Each row is a point on a landscape with many valleys, with its height.
A ball rolls from a point to the lowest of its 2 nearest points, and stops where none of them is lower. Distance is the straight distance between rows; heights are no part of it.
j_862 height 357: 151 142 111 121 114 121 129 177 159 135 151 72 128 139 99 158 124 177
 131 127 117 112 131 83 101 119 138 128 120 139 132
j_612 height 395: 163 120 120 125 121 95 143 123 154 111 147 93 125 136 90 116 90 184 130
 133 135 115 114 112 77 120 127 106 130 138 164
j_92 height 670: 131 156 132 102 115 156 118 174 126 158 142 85 149 138 126 164 163 125
 106 134 131 119 135 72 128 115 123 141 137 141 66
j_577 height 180: 167 90 156 105 139 116 166 143 171 117 116 115 116 127 128 109 97 193
 121 138 132 77 110 102 141 130 95 100 97 150 185
j_994 height 634: 90 125 127 92 136 136 136 204 140 149 70 92 124 127 155 137 176 142 144
 134 136 125 106 108 166 165 127 146 121 145 82
j_24 height 601: 84 128 125 108 116 148 141 150 109 138 74 131 133 112 137 111 167 91 140
 140 167 162 95 100 151 156 118 138 155 119 61
j_265 height 369: 115 98 116 124 142 125 130 116 122 115 102 156 114 146 131 81 104 151
 181 123 135 136 106 168 123 181 121 123 157 134 188
j_191 height 224: 146 88 163 112 147 127 164 118 155 108 105 143 108 134 136 95 95 170 133
 124 129 90 104 136 144 149 93 94 107 130 206
j_213 height 296: 120 83 134 107 127 132 162 128 119 115 79 130 130 122 150 82 108 152 148
 153 168 126 96 142 141 183 99 123 156 160 136
j_461 height 554: 129 123 104 139 116 134 122 65 86 117 183 122 136 133 85 122 81 65 82
 164 167 123 185 120 63 82 142 97 143 117 90
j_972 height 134: 150 98 140 104 124 119 159 168 159 125 113 100 119 123 135 111 112 185
 129 146 145 92 109 98 129 139 101 110 109 151 156
j_932 height 686: 101 152 147 107 108 165 125 147 96 175 132 122 157 132 121 159 191 79 84
 153 150 148 123 65 153 104 119 132 147 116 28
j_852 height 202: 135 152 132 168 99 116 111 83 107 89 184 137 155 106 172 158 136 112 88
 62 47 125 224 158 113 55 193 161 59 101 136
j_478 height 702: 91 139 102 134 94 147 135 153 133 134 96 166 146 132 105 128 139 109 141
 144 162 197 94 94 147 135 130 147 168 108 40
j_430 height 153: 143 183 102 136 156 145 86 113 121 155 174 129 143 120 154 169 194 102
 127 60 67 145 172 150 128 116 151 158 79 126 112
j_613 height 127: 150 170 131 144 138 114 117 127 138 127 173 114 121 124 131 170 152 136
 129 75 70 122 148 140 121 100 154 140 81 122 171
j_13 height 405: 147 100 142 141 119 115 137 96 113 83 146 148 129 124 119 75 76 114 131
 199 180 122 110 158 113 151 119 145 205 143 130
j_555 height 376: 78 111 109 120 119 138 144 121 110 117 60 161 134 114 143 85 129 108 178
 134 155 183 96 156 155 188 134 140 175 145 102
j_785 height 291: 144 130 162 137 140 102 131 117 154 125 132 135 101 120 117 165 117 161
 123 94 72 103 128 153 140 100 127 121 88 111 210
j_700 height 184: 129 187 107 121 150 150 86 137 114 154 174 115 135 133 139 158 187 84
 139 72 99 148 168 136 119 119 156 154 106 122 99
j_73 height 270: 158 73 168 116 154 138 144 97 138 87 106 152 119 135 155 77 91 145 139
 132 144 93 109 161 127 150 98 87 124 122 219
j_904 height 527: 141 92 119 131 158 121 112 66 83 115 168 131 130 118 108 105 70 51 69
 201 191 113 147 141 103 103 115 101 165 131 87
j_530 height 660: 136 157 124 106 134 144 115 188 146 159 130 83 131 129 135 157 161 139
 118 119 124 114 131 89 135 123 122 141 119 147 98
j_32 height 227: 115 110 131 104 144 120 147 170 150 140 82 134 104 150 146 114 125 183
 161 115 114 99 105 148 160 166 109 113 99 146 173
j_423 height 229: 91 121 117 108 130 133 138 155 130 142 87 121 114 127 138 94 137 142 174
 114 140 139 103 133 143 176 121 128 132 140 130
j_768 height 283: 128 104 126 133 116 122 159 114 111 109 110 148 144 110 133 89 96 123
 115 191 189 134 87 127 138 152 94 146 186 151 79
j_70 height 265: 122 123 190 135 154 120 137 112 154 139 99 158 89 137 133 153 116 165
 134 99 72 88 124 172 156 118 112 119 94 98 227
j_724 height 397: 171 66 174 125 146 139 120 71 121 104 124 137 114 101 155 76 85 92 97
 149 160 82 140 143 121 105 119 70 74 114 192
j_355 height 385: 110 101 114 128 125 127 121 113 116 108 108 154 120 136 125 72 103 136
 179 129 147 156 110 177 120 188 126 141 187 140 167
j_905 height 165: 118 168 135 132 164 110 106 154 161 169 111 134 101 152 143 147 168 161
 164 102 69 109 120 159 179 148 135 145 83 123 165
j_777 height 335: 144 79 149 111 133 132 155 106 109 99 113 131 126 121 154 60 91 149 135
 172 172 109 98 152 130 170 100 122 173 158 150
j_770 height 233: 121 108 114 144 124 118 156 120 107 112 126 169 141 124 126 108 98 111
 100 206 182 145 76 118 148 121 95 137 190 140 42
j_361 height 194: 112 140 135 122 153 106 127 165 153 153 99 140 93 155 134 131 147 173
 166 106 86 99 109 152 176 157 131 139 91 128 173
j_771 height 131: 136 182 117 146 164 104 93 142 158 164 130 131 109 144 141 166 173 147
 151 94 61 118 134 155 168 134 136 156 83 126 150
j_374 height 225: 104 137 139 135 154 112 122 130 148 143 101 167 90 158 131 125 137 150
 172 92 83 111 111 170 157 150 129 121 91 104 206
j_280 height 329: 165 164 111 119 121 123 122 175 158 140 154 81 125 138 121 180 130 166
 119 118 91 105 144 90 119 98 144 133 100 146 142
j_573 height 76: 133 165 115 126 132 121 108 146 136 135 163 109 120 127 119 156 154 131
 142 84 104 126 140 122 109 117 150 139 104 122 144
j_104 height 315: 142 108 153 145 141 124 115 101 137 105 136 153 104 128 124 116 120 125
 149 92 105 119 127 157 116 120 135 97 101 94 220
j_103 height 314: 147 80 148 142 145 129 125 92 137 96 125 148 105 136 134 84 99 140 157
 118 128 118 114 164 116 145 112 93 124 107 219
j_806 height 242: 119 105 119 108 109 129 153 180 153 138 88 95 129 130 122 123 117 167
 126 157 166 126 112 92 127 148 108 135 148 155 92
j_554 height 288: 123 139 146 157 138 105 104 95 138 115 141 148 96 139 116 146 125 129
 159 76 73 131 127 168 114 107 151 95 97 81 224
j_451 height 647: 119 132 121 105 134 140 124 198 152 157 95 90 128 132 152 143 172 152
 135 128 125 107 117 101 155 147 122 148 113 146 101
j_901 height 204: 143 141 147 161 96 114 117 84 110 87 174 131 149 113 154 157 122 104 90
 73 59 110 204 154 109 45 197 138 57 99 161
j_538 height 320: 120 98 118 125 106 124 161 127 105 101 83 152 148 116 148 95 97 133 135
 178 180 152 82 143 155 168 113 147 197 162 80
j_629 height 582: 101 143 111 128 111 142 121 124 118 136 131 129 126 118 106 121 136 82
 149 125 161 164 125 112 111 137 126 135 157 115 105
j_215 height 446: 145 103 136 145 133 115 114 76 106 99 151 147 130 115 113 87 72 80 110
 211 192 118 114 149 113 127 119 132 196 131 114
j_832 height 135: 102 112 118 124 97 140 165 157 125 131 80 139 154 125 126 130 146 135
 108 181 174 154 94 86 154 141 106 133 163 133 37
j_274 height 245: 111 133 166 145 155 111 123 114 147 133 100 173 88 151 131 141 123 150
 156 98 77 103 118 178 149 130 118 119 97 85 222
j_67 height 193: 131 100 117 111 115 128 151 187 159 139 100 86 125 131 121 123 116 183
 137 144 149 111 116 90 126 149 106 122 133 160 128
j_502 height 123: 152 184 104 159 162 122 92 108 132 152 165 139 140 112 151 179 179 121
 120 58 44 142 178 162 141 115 147 155 69 132 128
j_159 height 182: 151 142 156 146 119 124 115 92 122 114 169 132 126 104 146 168 135 108
 103 75 66 113 180 158 122 63 177 138 66 110 174
j_428 height 692: 91 145 121 121 108 164 122 129 95 152 129 154 153 126 107 146 179 57 104
 149 156 171 105 79 146 108 120 123 154 95 29
j_328 height 726: 125 136 103 127 86 142 139 161 143 152 134 95 146 157 80 166 107 153 93
 163 157 142 130 53 106 102 118 127 165 135 59
j_469 height 617: 85 132 136 98 127 148 148 183 122 139 64 106 136 121 153 125 185 113 131
 135 144 147 100 100 165 162 127 146 141 133 55
j_853 height 253: 126 172 134 178 128 95 105 86 111 122 178 125 144 126 135 187 143 118
 132 57 33 143 166 178 115 81 194 134 83 95 181
j_575 height 222: 142 185 109 112 141 161 95 153 118 163 167 102 150 143 142 171 190 113
 118 90 90 146 172 106 122 124 142 157 113 140 72
j_201 height 267: 108 99 110 108 122 123 158 145 124 132 79 129 127 124 136 93 118 166 158
 138 160 147 101 141 133 184 110 134 159 160 123
j_288 height 492: 139 92 137 137 150 116 104 79 89 105 160 147 122 115 127 95 65 41 86 231
 195 116 130 159 125 109 110 119 184 130 92
j_170 height 157: 147 156 143 141 134 122 107 110 128 127 162 141 124 113 145 171 153 117
 121 71 68 118 162 154 126 85 161 138 73 118 176
j_818 height 575: 114 143 107 141 100 141 113 95 111 130 157 128 126 115 102 121 127 65
 137 122 163 157 144 116 82 122 140 126 152 108 119
j_441 height 346: 128 95 136 125 143 132 125 115 126 118 113 152 103 131 141 81 122 124
 171 106 136 130 115 160 125 163 116 103 127 118 195
j_877 height 223: 147 166 123 170 122 118 120 89 115 114 187 130 164 111 160 181 150 143
 82 61 29 130 222 157 124 69 156 166 64 125 127
j_455 height 238: 137 171 131 177 130 95 118 92 119 120 180 126 157 119 148 194 148 138
 107 62 19 136 194 170 128 73 169 153 73 115 159
j_320 height 269: 124 153 146 172 128 93 97 92 121 120 158 136 118 136 120 169 133 113 146
 65 48 140 143 178 109 84 179 115 91 80 215
j_705 height 250: 112 89 136 95 144 131 162 155 134 134 68 142 108 139 158 93 114 183 160
 125 131 103 103 148 167 173 105 101 113 148 174
j_137 height 354: 100 107 107 133 112 129 148 123 117 112 72 171 138 113 139 98 115 117
 161 156 165 181 83 150 148 176 129 150 191 152 79
j_963 height 330: 171 63 178 123 151 145 134 85 132 88 113 151 114 113 157 67 86 119 117
 147 161 89 123 153 129 135 100 74 98 118 207
j_251 height 366: 151 93 145 120 125 113 146 108 123 98 128 126 127 128 127 71 80 156 127
 184 177 111 102 147 112 157 110 136 191 159 144
j_971 height 218: 107 106 122 116 96 138 159 186 143 138 63 105 141 128 122 137 131 154
 114 171 170 139 103 83 146 145 109 130 161 147 56
j_587 height 710: 92 137 106 122 96 147 133 176 147 149 99 128 137 133 96 142 145 134 142
 140 152 178 108 88 136 139 125 152 167 127 48
j_183 height 544: 123 102 109 140 139 123 111 56 82 110 178 132 131 130 88 120 65 46 71
 185 183 124 172 132 84 91 129 102 156 119 79
j_655 height 181: 116 110 109 141 113 132 155 135 112 127 110 165 148 126 119 125 117 121
 93 192 178 160 81 97 152 126 96 125 176 126 26
j_720 height 592: 83 127 116 117 118 141 134 137 120 128 93 138 129 110 126 105 151 89 153
 135 164 159 106 114 130 158 117 142 159 127 93
j_41 height 82: 150 187 112 153 166 107 95 125 152 158 153 132 132 134 142 188 177 149
 122 79 38 126 162 158 161 114 143 159 72 131 143
j_504 height 255: 149 183 105 118 136 149 100 171 131 159 172 85 153 144 131 181 169 138
 113 99 89 137 170 92 120 113 143 149 122 140 82
j_145 height 393: 168 103 139 123 126 98 146 105 141 94 145 118 125 133 102 79 79 187 124
 170 157 104 107 128 95 148 112 122 172 152 159
j_766 height 409: 173 105 133 129 133 83 140 96 150 88 155 115 133 136 90 95 80 186 129
 146 141 108 111 121 74 123 127 105 154 140 170
j_101 height 678: 118 161 138 107 115 161 128 153 106 165 151 96 148 126 117 148 162 94 99
 138 147 126 134 72 120 107 119 132 136 128 59
j_718 height 567: 107 137 114 131 102 160 114 94 93 141 160 134 139 121 102 134 123 44 104
 143 171 152 154 100 93 106 136 114 149 104 88
j_935 height 447: 180 83 161 122 152 125 126 61 116 105 133 130 120 107 139 82 82 91 74
 166 170 65 151 134 113 93 127 66 70 127 165
j_603 height 719: 117 138 107 127 88 142 135 179 148 149 114 103 143 142 87 159 124 149
 117 156 159 158 121 67 120 116 121 141 166 128 62
j_494 height 183: 103 135 130 104 140 135 124 164 128 148 110 120 110 124 144 112 166 113
 164 101 132 122 112 129 152 154 125 135 108 134 131
j_669 height 293: 161 173 91 128 132 134 99 181 151 148 169 69 147 150 129 193 152 170 116
 106 74 126 164 94 125 105 145 150 114 146 113
j_536 height 697: 88 150 107 136 101 158 122 129 117 140 111 165 145 124 101 135 153 78
 131 139 171 189 94 87 143 126 125 134 167 98 41
j_150 height 560: 109 136 104 135 97 150 121 71 84 129 182 126 142 134 96 134 104 53 88
 147 162 130 182 109 71 82 147 103 131 113 87
j_660 height 126: 119 150 119 118 132 138 110 147 127 142 142 114 113 119 121 126 160 114
 156 94 125 135 128 122 112 135 134 134 111 121 144
j_681 height 379: 151 134 114 123 114 111 143 150 155 123 146 92 120 133 93 137 106 177
 121 129 128 112 129 87 81 118 132 112 122 135 145

For each start below, name the point where the ball stops.
j_994 | j_573
j_104 | j_852
j_785 | j_41
j_13 | j_573
j_718 | j_573
j_932 | j_573
j_555 | j_832
j_612 | j_41
j_70 | j_41
